Each row is a point on a tangle of strands that fork and nearly touch. The rows are in no order.
Two points are linked if the straight distance between their rows is under 182. Some points are linked to none.
rido: [ 23 -29 -26 -29  20 -26 -52  14  14  17  -3  17  26   9  65 -57 -19   5
 -24  -7   2 -23  -2  -9  10   3 -35  18   0  37  -1 -26  -2 -11  -6 -13
   2 -14 -46 -46 -32   1 -26 -25  34  28  18  -2  -1 -15   2  13  13 -44
 -44]
vilus: [ 20   8  21 -14  29   3  17 -42  13 -33  -8 -10  24  -4  24  10  19  -7
   2  30 -17 -23 -27 -53 -13 -22 -38  35  13 -27   2 -24 -28 -35 -13   4
  -5 -38 -16   8 -10  49 -24 -31 -31  33  21  -4   4 -21  17   4  38 -12
 -64]
Bulaf: [ 39 -15  22  33  11  13  29 -70 -11  -5 -10 -13   4 -12 -25  64  -5 -36
  49  33 -10  32 -20 -23  33   3  10 -27  52 -14  18 -13 -20 -52  15 -15
 -25  -7 -11  35 -11  57 -25  11 -10 -11  23  -7  42 -36  22 -30  18  23
   4]
tet: [ 24 -17  -3   8 -17  54  48   6 -39  30   4 -23  -2  27   0  13   9   9
  62  12  26   7  12  19  21  20 -49 -11  28 -14  -1  16  -6 -24  28  11
   6   7 -29   3 -37  33 -37 -11  -6  18  -7  33 -19  59  19 -41  10  30
  12]
Divov: [-43  37   4  33 -50   1  -4  21 -20   4  14  43 -44  12   7 -12  -5 -28
  -4 -22 -16 -11  11   2 -43 -29  25  19 -29 -18  19  -1  26  -4 -16   6
  12  25  40  -2  27 -40  27   4  23 -19 -17   1 -22 -27 -27 -22 -20  -6
 -18]
kobob: [ -8   4  12 -41  40 -62 -56  -6  29   1 -10  11  34 -17   0 -10  11 -13
 -64 -10   1 -39 -31  -9 -10 -10  15  58  19  -7 -16 -27 -16  23 -28  34
   4 -18 -20 -32  18  -1  28   3  33  35  15 -10 -30 -31 -42  44  56 -22
 -41]
zaso: [-24  -1  -4   7  12 -85  -6 -15 -40   1 -15 -31 -14  -5 -13  31  18 -39
  -4 -44   1  15  36  13  25  -3  27   5  14 -10 -11  16  -3  12  21  -3
   2  44  13 -43  -7 -54 -16  26  36   5  -7   2   6  11  -6  -3  13  -6
  38]
Nidon: [ -3  -9   3 -14  18   9  38  20  39 -49  -3  17   0 -15  -1 -32  59  14
 -63  -8  -3  -8 -14   0  -6 -24   9 -11 -45   8  38   0  10 -26 -35  17
 -12  10  12  40  10  -4 -21 -21 -44 -41 -15 -34  12   7   0  10 -39  18
 -20]
val: [ -4 -15  22 -36  22 -23 -34  25  42 -10  22  -2   4  -5  -7  -6  52 -26
 -18 -32  17  19 -25  15 -12  24  19  -9   9  40  22   0  -2  30  -8  52
 -37  22   7  24  30  13  19  21  -6 -20 -16 -18  -2 -42 -11  18  23  -1
  43]
firup: [ 10 -17  11 -46  52 -19 -22  20  59 -18   8   7  19 -17  21 -12  44  -6
 -71 -16  10 -12 -46 -18  17   8   1  52  30  38   7 -11   3  -2 -30  35
  -4  13 -27   3  -6  11  15  -1  -5  -5   6 -33  13 -45 -13  56  23  -9
 -14]
fosis: [ 38 -25   0 -14  20 -40 -14 -44 -37   8 -26  -6  -7   8 -13  27  22  10
  30 -12  48  38 -11  10  52 -28 -19  -2  50   4 -33  10 -34 -21   4 -19
 -12   9 -19 -12 -66   5 -48 -17   7   8  36   6  35   0   9   7  22 -41
  22]
gizor: [  2  32  18 -33 -12  10 -45  36  -1  -9  13  52   4  44  15  -2  31   6
 -61  -4  17 -47 -46   1 -40 -38 -17  80  19  -2 -33  13 -27 -39  -1  29
  53 -18   0   0  -6  20  20 -17  34   9  25  20  11 -31 -37  32  49 -31
 -35]
bisa: [  4  13 -39  -3  -3 -45 -80 -17  10  72  16   3  11  -6  21 -14 -21  -5
  11  -5  32  62  34  39  -4 -19 -17  -5  10  61 -16  -3   6   6  -2 -34
 -42  21 -22 -13 -36 -28   1  -5  59  -8   0   2   7 -10 -16   7  -1 -64
  10]
talo: [-35  23  -9  14 -25  47  48  28  -1 -49  24   4  -2   8 -38   2   5  37
  10  50   8 -12 -12  -7  -2  16   6 -37 -11  15   5  47  59  13  -2 -28
  37  11  56   1  26  16   6   2 -30 -30 -51  11 -17  44  21  16   1  27
  28]
rubu: [  3  24  10  -1   8 -35  -6 -11 -17  16 -28  -9  16  12 -11  14  22 -34
  27  12   1  -2 -15 -13 -15 -40 -22  44  23 -34   2 -24   1 -16 -10  19
 -22  14   5 -11   1  14 -17 -20  -8  33  -8  26 -31   2 -20 -12  59 -20
 -50]
mep: [-16 -10 -21 -13  35 -41 -49 -17   7 -33 -13  -9   7  18 -11  -9 -15  58
 -32  27  37  22   9 -11  20 -17  -7 -36 -18  27 -48  16 -11  12   2 -51
   3  -9  18  -9 -25   4 -30   3 -28   6   1  -8  20  14  22  45  10 -47
  19]
leme: [ -3  -3 -17  51 -22  -7  -3 -15 -15  -5   0  16   2  11  31  18 -16 -27
  34  19  -1  27  14 -30 -13 -45 -26 -19 -13  25  62  18  57 -28  -5 -63
 -42  43  16  11  -9   8 -34 -11 -22  -2 -36 -28  11 -31   7 -22  -6 -22
  -1]
kugu: [-43  43  -8  34   5 -32 -57 -29   9  19  -7 -34  20  13 -23  -9 -59  15
  -8  56  -9  57  17   0 -52 -16  -2 -35 -20  12 -13 -13 -12  -8   5 -26
 -27 -22  31  15  23  21  -6  35  13  -3 -11  17 -29   1  14  17  56 -30
 -30]
Mizok: [ 24 -35 -36  11   5 -32   1  16  26  -4 -26  30  26 -22  65 -32 -30 -14
 -21  -6 -23 -47   5 -22  33   1 -38  49  -5  15  31 -20  51  -1 -28 -48
   1   3 -56 -47 -20  -4  -4 -44  11  16  -4 -25  15  -5 -18  16 -28 -20
 -64]
tol: [ 20 -13 -32 -22  -6  41   8  43 -31  46 -10 -12  14  26   0 -21   5  17
  35 -24  28 -13  12  36  13   5 -45  26  11 -12 -31  -6 -12  -7  14  27
   7   8 -38 -15 -29  -4  -8 -41  11  38  -9  43 -36  64 -16 -23   8   3
 -17]
siso: [-25   3 -14 -33  17 -75 -64  22  16  21 -18 -16   0  10 -36 -26   7  18
 -33 -24  15  24  35  57 -38 -11  31 -21 -44   1 -37 -17 -24  50   4  14
 -17   5  39 -12  27 -33   8   7  16   8 -13  17 -16  32 -11  15  13 -25
   7]
Figad: [  2  -6 -39 -18 -26  14 -23  47 -26  54  17  -2  -3  35  10 -19   4   6
  18 -38  33  18  36  66  -2  15 -16 -27   7  15 -18  26 -19  14  29  25
  10  24 -17 -24 -28 -40 -25   0  44  -5 -12  32 -21  47 -16 -13 -11  -6
  44]
puro: [ 50 -20   8  19 -11  43  71 -37  21  -5   0  14   8 -32  23  39   7  -1
  47  22   8 -19 -15 -41  64  10 -42  14  12  10   5   9  36   2  -3 -50
 -25   8 -53  19 -44  32  -5 -23 -41   0  -3 -24  40 -12  23 -24 -52  20
  -7]
sek: [ 10 -10 -21 -21  21 -24  26   5   7  -4 -45 -25  32   7 -21  -8  31  26
  27  47  12   6   7   2  31 -10 -52 -27 -24   1   0  10  45   2   1 -26
 -34   4   0   3  11  32 -48 -27 -87  33 -51  14  -6  53  29   5  -5  -6
 -16]
bez: [-17  -4   5 -35  -3   8  -5  38  30   9   9  -6  14 -20 -14 -38   7   2
 -40 -43  -7 -42  -1  27 -35  25  18  18 -27 -18  -8 -37 -20  42 -22  73
 -17 -15 -17  -3  51 -37  57  10  19  14   1   3 -43  -2 -33   0 -14  31
 -16]
pere: [-16 -19  23 -37 -12 -33 -34  13 -11 -33  14  40 -27  15  -5 -18  66 -36
 -39 -62  -6 -39 -14  13 -25   2  42  -3   1   1  30   1 -20   4 -10  63
  14   8  27  -4  33 -31  15  23  17 -18  16 -18   6 -60 -32  -8  12   3
  47]
Zit: [ 13  10  36  35   0  23   7 -42  -7   3  24   3  -7   7  10  64  -5 -39
  37  15   7  38 -30 -32  14  24  18   5  65  18  18   8 -14 -45   8   6
  13   1  -7  10 -26  37  -2  25  30 -10  11  -1  28 -72  28   5  60   2
  39]
Kas: [ 59 -52  14 -48  39 -21   8 -36  -5 -13 -34 -22   6  -9 -10  -3  27  30
   8  -8  31   1 -24  14  59  20 -25 -14  20 -19 -44  -6 -26  11  -6  12
 -20 -28 -31  -1 -43  19 -29  -8 -43  21  32   6  34  21  17  -2 -25  -7
   6]
napud: [  6   3 -13   0   2  -3  10   1 -17  -3 -42 -29 -18 -18 -32 -30 -21  35
  12  -1 -21   6  37  19   0 -36  13 -10 -43 -62 -24 -36 -28  16  12 -14
  -6 -14  16  15  23 -23   4 -27 -33  14  17  11  -4  57 -14 -12 -51  17
 -23]
pas: [-16   3   6   0  -2  11  13  25  -6 -72   4  58 -52  11   8 -30  49  16
 -70 -33 -18 -45   3 -15 -20 -49  24  15 -53   0  14  21  10 -33   0  -5
  41   7  48  31  11 -25   2 -25 -11 -41  16 -31  36 -12 -22  10 -50   0
   3]
Fip: [  5  37  18  14   4   9 -12 -24   6 -46 -24  -4 -12 -13 -41  18 -11  37
 -32  20  22  44 -24  -7  -5 -66  14  16   6 -17 -44   6 -48   6 -14 -31
   5 -16  31  66  17  29  14 -12 -17 -34  14 -13  25 -13 -14  37  -2 -14
 -34]
Gusi: [ 40 -18  10  29 -25  67  51 -36 -17  11   9  -6  -7   1 -17  42 -17  14
  63  29  25  15   2   0  33  15 -25 -29  34  -6  -9  15  -8 -23  28 -25
  -8   1 -27  26 -31  57 -21  -3 -12 -20   8   9  22  13  26 -31 -23  38
   3]
netim: [ 21   8   8  18   8 -13 -17 -29 -13 -44 -27  13 -39 -13 -14   4  -8  18
 -21 -21  10  26   4 -17  10 -75  23  11 -15 -26 -21  -8 -48 -10   2 -41
   2  -6  22  61  -6   0  -3 -28  -9 -26  32 -30  48 -22 -22   8 -54 -19
 -18]
fuge: [ 25 -42 -11   7  16  33  35   1  33  27  15 -10  23 -30  36  10  -7  -6
  35  17  12   1 -13 -37  73  49 -38   4  21  43  11  -5  50  21  -6 -29
 -25  19 -57 -14 -36  19   4   6 -36  18 -15 -19   6 -15  13  -3 -13   5
  19]
Tebi: [-15  27  41  18 -19  -6  -3 -31 -24 -30  17   8 -14   0 -26  51  17 -30
  -4  -8   9  20 -29  -5   3  -8  43  24  48 -12  -6  21 -23 -15  -8  20
  35  13  33  13   7  -8  25  17  26 -24   8  10  29 -57  -3  24  54  -1
  44]
vuri: [-12 -12  17 -19  32 -39 -32 -19 -21 -44 -20 -13  13  53  -9 -12  -9  37
 -35  21   2   0  -6 -20 -31  10  -5 -58 -24   2 -11  18 -46 -30  16 -11
  24 -49  44   4  -1  26 -43  20 -45  21   0   7   9  11  42  19  45 -24
  18]
forit: [ 17  14  22  30 -10  48   7 -20   2  46  49  -5  -2  -5  12  50 -44 -14
  23   1  -6  16 -12  -9   6  64  33 -22  69  27  10  -4 -28  -4  26  27
  22 -17 -21 -12 -30  11  19  56  63 -22  35  12  24 -39  38   4  16  29
  45]
tadu: [-18  53  24   5   0 -32  25 -13 -22  48 -10 -49  11   3 -28  50  -3 -53
  44  14  -4  21   9   4 -27 -13 -18  42  22 -33  -4 -16   2 -10  11  49
 -31  22 -10  -9  22  17 -10  20  19  33 -18  42 -47  27   0  -9  69  -3
 -45]
mazan: [-17 -18   0 -30  -1 -20 -33  36 -17 -43  -5  47 -32  31  11 -47  45   2
 -56 -50 -23 -63  10   2 -32 -23  24  -3 -39 -16  12  -8 -36 -21   8  36
  40  -7  29  -9  17 -43  -8   0   6 -17  25 -20  -1 -20 -27 -10 -36  -2
  10]
tev: [-29  23  -5  35 -30   5  48   4 -29  30 -22 -49  -8   7 -32  -2 -39  -3
  46  29 -44  30  51  30 -10  17   1 -39 -28 -29  13  13  17   7  27  -2
 -15  22  15  -5  50 -10 -12  25  -8 -10 -21  25 -37  71  16 -24  -4  44
   1]
popim: [ 19 -15 -17  -4  12   6   0   7  29 -19  -1  15   8 -11  39 -19  20  -4
 -25   4  17  20  -2 -18   8 -43 -29 -19 -37  43  37  17  30 -29 -15 -28
 -43  23 -19  34 -17  15 -49 -22 -37 -18 -27 -34  30 -17   9  -1 -41 -26
 -25]
bakub: [ 15  28  19 -24  -7  39 -34   9  44  58  42   8 -16  -4  23  14 -11 -38
  -1 -23   1  12 -25 -18 -34  18  16  78  14  17  11 -47 -17  -4 -12  60
   4 -16 -34  21   3  17  64  12  44  19  19  -9 -16 -64 -22   0  10  -4
 -17]
dadu: [-13 -14   4  42 -14  -5  33   4 -38 -25   3   1 -47   4 -21  -3   9  -8
  30 -13 -29  40  41  20  10  -9  52 -58 -26  -6  19  26  28   3  25 -19
  15  46  42  35   9 -21 -21  20   0 -42 -22 -24 -12  26 -12 -30 -43  19
  67]
Gak: [-21   9   9 -35  11 -15 -54  10  34  40  15 -29  25 -17 -18 -37 -40  16
 -40 -21   0  -3  13  42 -58  25  15  -7 -31  -6 -14 -38 -32  48  -6  37
 -28 -32  -5  -1  36 -26  50  30  28  17  12  24 -35  15 -20   6   6   0
 -12]
gil: [-56  26   1  21 -15 -14  30  23 -36 -13 -14 -37  -5  41 -48   8 -11  26
   1  31 -16  15  19  19 -22  17  14 -37 -11 -31 -15  38   9   8  23  -4
  48  15  61 -16  33   2  -6  34 -15 -10 -39  32 -34  59  15   2  28  34
  22]
nubo: [ 40 -56 -29 -13 -26   7  15  15 -35 -18 -12  61 -23  21  45  -5  37  -1
  17 -42  26 -43  -3  13  45  -2 -23  22  16   2  -5  42  13 -11  16 -32
  40  18 -19 -28 -51 -23 -28 -48  19 -13  13 -12  24  13 -19 -25 -38  -1
  20]
tes: [-39  21  -9  44 -14  -3 -31  -8  15  11  17 -21  10   5   8 -10 -37 -14
  18  39 -10  47  22  -9 -35   4  -6 -46 -28  29  33   1  31 -11   4 -34
 -34  15  25  14  30  17 -11  30  10 -19 -31  -2 -18 -27   9  -4  33 -21
  -9]
Malu: [  3   1  20  -7  19  62  22  11  38 -16  26 -21  20 -21   3 -17 -21  28
  -3  30 -17  -2 -27 -16 -19  34   7 -36 -15  14  22  -9  -3  -4  -8  28
   1 -38  -7  32  24  35   8  13 -30 -10  -8  -6  -2   1  45  15 -18  36
  -2]
Sepip: [ 20 -46 -14  25 -16  16  33   6 -15  19  -7 -14 -23 -30 -23 -11   3 -10
  41 -25 -20  26  34  47  47  27  28 -46 -16  -4  19  11  11  28  13  -1
 -26  22 -17  16   7 -37  -3  16 -11 -19  10 -10  -3  39 -15 -47 -55  32
  58]
Talut: [-31  47 -19  -4   8 -54 -75  19  10  11 -25 -13  18  20 -17 -32  -1  16
 -22  20  16  29  16  22 -53 -65   9   1 -46  20 -29 -24  -8  11 -13  -2
 -28  -1  47  20  27 -10  -7  -4   4   0 -17  11 -20   5 -15   9  32 -56
 -42]
fir: [-15  16  -4  25 -11  -6   1   2  -2 -29   6  40 -10   0  21  11   0  -4
 -29  20   1 -34 -28 -37   3 -19 -14  53  11  -4  -7  41  49  -7 -20 -61
  35   8  17 -23  -3  -1  19 -31   9   3   3  -8  29 -36  -9  21  14 -17
 -17]
simu: [ -2  10  33 -17  24 -26 -16  -3 -14 -25 -19 -25  22  52 -27   9  10  15
  -5  37  10  26 -30   1 -32  10  -5 -33  12  -7  -7  22 -31 -27  10  25
  12 -24  43  27  24  63 -29  17 -38  17 -22  25 -10   0  32  12  83  -5
   7]
nunil: [ 24  -8 -10  35 -51  68   6   2 -11  15  30  42 -47  16  38 -19 -30  20
  19 -15   2   5  21   3 -12 -10 -16 -30 -29  11  15  29 -16 -23  20 -41
   7 -16 -12  20 -23   3 -17 -13  32 -30  22 -11  26  -8   6 -35 -60   1
  18]
tunap: [ -8  17 -38 -13   3  -4  28  32  -2 -36 -39   4  19   9 -26   6  36  19
   3  30  16 -29   3  -5  21 -54 -42  22 -18 -13 -12  19  41   7  -2 -48
   0  31  23   5   6  -1 -23 -56 -61 -10 -39   0   0  52  -9  12 -28   0
 -38]
fer: [ 47 -14 -24   4   2 -14 -30 -34 -21   7 -26  10 -27 -21  -4   8 -10  17
  22 -18  38  46   8  12  35 -67  -9   4  11   0 -33 -14 -25  -9  -1 -44
 -36  12 -11  30 -45  -9 -20 -42  -1 -10  34 -23  51  -8 -12  -5 -53 -32
 -11]
nerok: [ 25 -52 -27 -18  22 -10  21   4   8   5 -18 -12  28   4  17   1  45  -2
  37  25  24   1  -4  -3  56  30 -55 -29   4  30   9  24  62  -4   7 -24
 -29  22 -38 -16 -31  31 -55  -2 -64  33 -44  -4  -1  23  18 -15  -2 -12
  21]
parod: [-22 -11 -27  -3   7  -3  27  58  26   4  -9 -10  19 -18 -32  10  42 -28
  20  -7  -2 -18  -5  24  24  34 -19  17  -1  11  20  15  68  57 -13  19
 -38  44   0  -9  26 -25  32 -17 -34   6 -60   5 -37  36 -31   0  -1  25
  21]
Viz: [ -8 -12  14  28 -13  13  21 -32  -7 -29  21  32 -15  -2  41 -15 -22 -12
   6   0 -50 -50   7 -57  -9  18  14 -23 -21 -12  35 -17   1 -22  -8 -33
  29 -36  11 -42  -9 -16  -3  12   5  10  24 -17  10 -43  29 -27 -13  13
   5]
kubut: [ -3 -23 -20 -22  22 -23 -36  -7  27 -30  10  20  14  15  37 -17   8  21
 -39  14  37  11  -9 -23  23 -10 -29 -39 -10  64  -3  32  14 -18   0 -41
 -13   6 -11  -2 -34  13 -47   2 -30 -10 -12 -27  38 -32  22  35  -1 -57
  17]
pokip: [ -3 -19   3   9   2  22  37  -2  31 -36  28  33  -4 -26  55 -38  -8  18
 -47  -3 -33 -69 -13 -42  13  43  13  -7 -15  20  20   1  21   3 -30 -25
  36 -34  -6 -47  -9 -21  20   1   5  -1  21 -34  27 -26  35  18 -35  22
  -1]
Rapu: [ 22 -46 -32  23  -2 -40  13   0  -3   0 -31  16  11 -29  34 -13 -15 -27
  16 -27 -35 -34  22 -16  55  -5  -2  20  -6  -6  38 -21  53  26 -17 -58
 -21  26 -28 -43 -13 -50   4 -30  -6  13   3 -42  16  -4 -25 -19 -55   0
  -7]
sunu: [ -6  42   5  17  12  12 -27 -33  20  29  17 -10  18 -49 -26  30 -54  18
 -27  28   8  19 -24  -7  -4   5  22  27  34 -32 -43 -16 -40  43 -15  -8
   2 -46 -13  -7  -3   1  54  18  32  13  30   3 -13  -8 -16  32  22   0
 -18]
luzor: [-32  20  42  12 -12 -28   0 -20 -37 -53 -10 -10   9  39 -42  42  23 -22
 -10  20  -1  23 -26  -2 -24 -16  31  -2  27 -10 -14  20 -18 -36   6  29
  47  11  59  33  40  13   0  26 -17 -24 -11  17   7 -34   5  18  96   0
  35]
nirul: [ 16 -48 -19  26  -1   2  22   0   4  -6   0  19 -18 -43  23 -32   4 -16
  17 -34 -42 -15  27  -4  43   2  23 -23 -37   6  46 -13  38  32  -4 -34
 -27  20 -12  -4  -2 -57   3  -5 -13 -12   9 -44  13  -2 -20 -37 -78   6
  34]
kegu: [  1  17   0 -11  21  27 -22  -3  18   3  24  -2  22 -22  14 -15 -43  54
 -59  13  20 -15 -29  -9 -11  17  -6  24  20  -9 -41   1 -47  30 -15 -16
  26 -56 -22 -10 -25   3  33   6  21   6  34  -4   5  -1   5  45 -14  -3
 -23]
vasir: [  3   8  15 -22   4  50  -1  16  20 -24  37  11  -4  11  13 -10  -5  51
 -37  -8  32  -7 -33   4 -15  23  -3 -12  13  17 -19  27 -38   9  -8   9
  31 -30  -4  21 -17  19  11   3   2 -29  12  -5  25  -6  21  36 -26   7
  16]
losi: [-18  34  41  -1 -17  19  -6  -7  21 -39   9   1 -21 -28 -47  12   6  -1
 -11  -7   1  21 -36   9 -34 -14  87  12  26  -7  -8 -11 -12  28 -23  43
  14 -15  48  34  61  -8  66  22  21 -36  -7  -6   5 -57   3  37  18  27
  19]
gilag: [ 41 -34   7 -26  27 -13  10 -30 -18 -10 -48 -32 -19 -23 -45 -12   1  42
   4 -11   8  13   6  29  34 -10  12 -26  -7 -54 -45 -18 -52  16  12   2
 -12 -42  -2  24  -5   4  -6 -16 -47  11  39   2  29  46   6  -4 -51  15
  -2]
rasut: [-16  11  19  -7   0  81  27   9  30  10  28 -26  25 -12  23   3 -33   1
  42  37 -47 -35 -14 -42 -44  42  10   3   8  -7  37 -39  14  -8  -4  46
  17 -51 -13  -1  23  31  30  12 -24  33  -5  13 -36  -7  47   1  15  39
 -14]
dag: [-14  39  16  15  -7   5  26 -18   0  39   2 -45   8 -36 -47  51 -33 -19
  13   7   0  22   1  22  -7  18  16  17  37 -47 -25 -19 -22  26   3  27
  -8  -1 -10  -6  24  -8  37  18  33  11   3  31 -25  26 -15   2  27  29
 -18]
dibol: [-17  -2 -16  24 -16  18  38  19  -9 -53   1  19 -27  -3 -30 -17  11  19
  12  24 -13  19  18  -5  12 -15  26 -57 -45  15  19  34  57  18   6 -46
  15  35  49  36  24   4 -14   3 -34 -39 -47 -21 -12  31  -7  -6 -48  13
  40]
Zozes: [ -3  20   7  26  -9  25  35 -19 -18  52 -17 -57  11 -20 -42  29 -63  -8
  26  23 -30  27  32  35  -4  37  19 -28  15 -34  -3 -15  -9   5  26  23
 -29  -3 -11   6  44  13  22  24   7 -10  28  36 -10  51   0 -27  -1  47
 -13]
viziz: [ -1 -37   8 -34  28 -19 -13  30  -6   8  -5 -19  -2  23 -34 -25   8  50
 -21 -16  14  16  -4  57   8  60  17 -58  -9  -8  -7  38 -27  44  16  29
  12 -21  25  -3  13   3  -2  31 -33   6 -21  15  -1  51  17  15 -16  23
  65]
Sel: [ 50 -30   7   3 -24  24  51 -23   4 -24   8  38  -7   3  68  16   9  11
  10  -9  21 -55 -27 -39  49  27 -36  46  25   6 -17  34  15 -12   2 -33
  23 -13 -43 -12 -60  28  -8 -46   4   0  16 -17  38 -14  19 -18 -24  15
 -20]
Kebi: [-19  -2   3 -15  -5 -56  -9  14 -31  42   5 -31  -3  16   9  21  29 -58
  15 -39   4  18  43  46 -11  27  -6 -18  -3  16   6  24  -5   5  34  45
 -20  29 -11 -45   8 -34 -35  34  46   9 -21  24 -14  29  15 -22  22  -9
  30]
ropa: [ 18   1 -55 -13 -18 -17 -60  13 -16  51   4  26  12  12  50 -44 -47  21
   1   4  19   2  30  26   0 -15 -36  22  -6  27 -30 -11   4 -15  -5 -35
  18  -6 -29 -51 -49 -21 -10 -38  62  21   3  23 -13   7  -7  -2  -3 -45
 -32]
diped: [-41   4 -12   6 -20 -19  -1  53   0 -10   1  24  -8   3 -19   8  42 -35
  -1 -17  -2 -27   2  20 -21 -14  12  11 -15   6  26  14  65  32  -6  12
 -11  46  48 -15  33 -40  20  -1  -7 -23 -44  -5 -25  15 -43 -14  -4   7
   6]
lum: [  2  15  28 -45  31  23  -3  11  14 -40  14   9  32  27  19  10  38  12
 -35  16   1 -49 -48 -35 -38  -7 -17  64  28 -19 -16  -4 -38 -37  -5  50
  44 -41   3  -4  -4  47   2 -10  -9  29  14   7  -8 -22  10  23  57   1
 -49]
kazum: [  8   3  -2 -16  26 -64 -51 -45  18  74   3 -35  13 -34 -18  18 -30 -21
  -3 -19  20  50  29  36   7  19   1  -6  11  33 -25 -25 -24  27  12   3
 -42   6 -38 -28 -21 -35   7  23  76   5  36  15   8   9  -3  11  24 -38
  15]
buvi: [-13  -6 -19 -17  12  56  38  55  49   7  17  -6  21 -20   4 -15  33 -16
   9  -5 -27 -30 -14 -15  20  43 -16  39 -14  44  38 -13  56  29 -30  45
 -21  20 -30   6  25   1  48 -16 -26  18 -41 -13 -37  10  -6   9 -12  27
   0]
Zup: [-16  26   3  19  -4 -36  16 -29 -38  -6 -47 -16 -35  -3 -32   3 -12 -12
  21 -15 -41   6  35  -6 -21 -51  31   1 -25 -84 -11 -53 -35  -9  10   2
   4   6  31  11  19 -28   0  -8 -10  10  16  11 -17  24 -23 -28 -22   8
 -31]
pozil: [ -1 -11  -4  43 -37  54  22  -9 -23  29  31  11 -19   4  38 -15 -47   1
  29  -1 -26 -21  29 -19  -5  28  -6 -41 -16  -7  33   1  -3 -17  14 -24
  15 -18 -10 -34 -23 -17 -16  23  24  -3  27   5  -1   1  23 -48 -22  22
  17]
goba: [ 17  -5  -1  29 -28  55  23  -3 -30  66  39  -7  -6   1  26  24 -49 -18
  30 -13 -16   2  23  14   7  52   7 -45  28  14  25  -1 -27 -20  41  30
   2  -5 -37 -14 -22  -3 -15  51  63 -28  47  19  20   0  21 -36 -14  29
  40]
dani: [-12  10   3 -13 -10  60  29  20  41  36  14 -14  21 -27  15  -3 -13 -38
  37  -4 -55 -46   5 -31 -10  45   1  51  -6   6  33 -52  35  18 -24  51
  -8  -5 -43 -14  31  -5  72  -7 -10  46  -5   8 -51 -15  -5 -13  10  33
 -31]
nuvib: [-46  33  17  16 -27 -32  36 -18 -37 -30 -18  16 -30  15 -20  16   9 -39
  10  -9 -49 -31  18 -24 -30 -22  32  11 -12 -73  15 -29  -7 -13  -5  17
  35  12  46 -15  31 -32   9  12 -13   4  -3   9 -31 -13  -9 -24   6  15
  -9]
fabiv: [ -9  58  18  -7 -26  29 -31  31  14  45  43  32  -5  33  26  15  -8 -21
 -10   3  16  -2 -26 -10 -49  -6  -1  90  21   1 -18  -3   4 -20 -16  33
  38  -9 -18   0   0  23  52   5  52  32   0  18 -37 -42 -34   1  41 -22
 -35]

A fork is a point with three links. Follow the links from the first point to the second and name the forks in between, in order.
vasir / fabiv | dag
goba / Kebi | Zit Gusi
Nidon / goba | popim Tebi Zit
Gusi / kugu | Zit Tebi popim
tet / Talut | Gusi Zit Tebi popim
bez / Viz | popim Tebi Zit pozil
tes / fuge | popim Tebi Zit Gusi puro

A fork is a point with three links, a tip a point with one. Leave the first point through the second and follow the links. Name the first fork or tip that comes.
kegu / vasir | Fip
parod / buvi | dag
Zozes / tev | kazum
dag / tadu | bakub
bez / Gak | popim
popim / Nidon | kobob
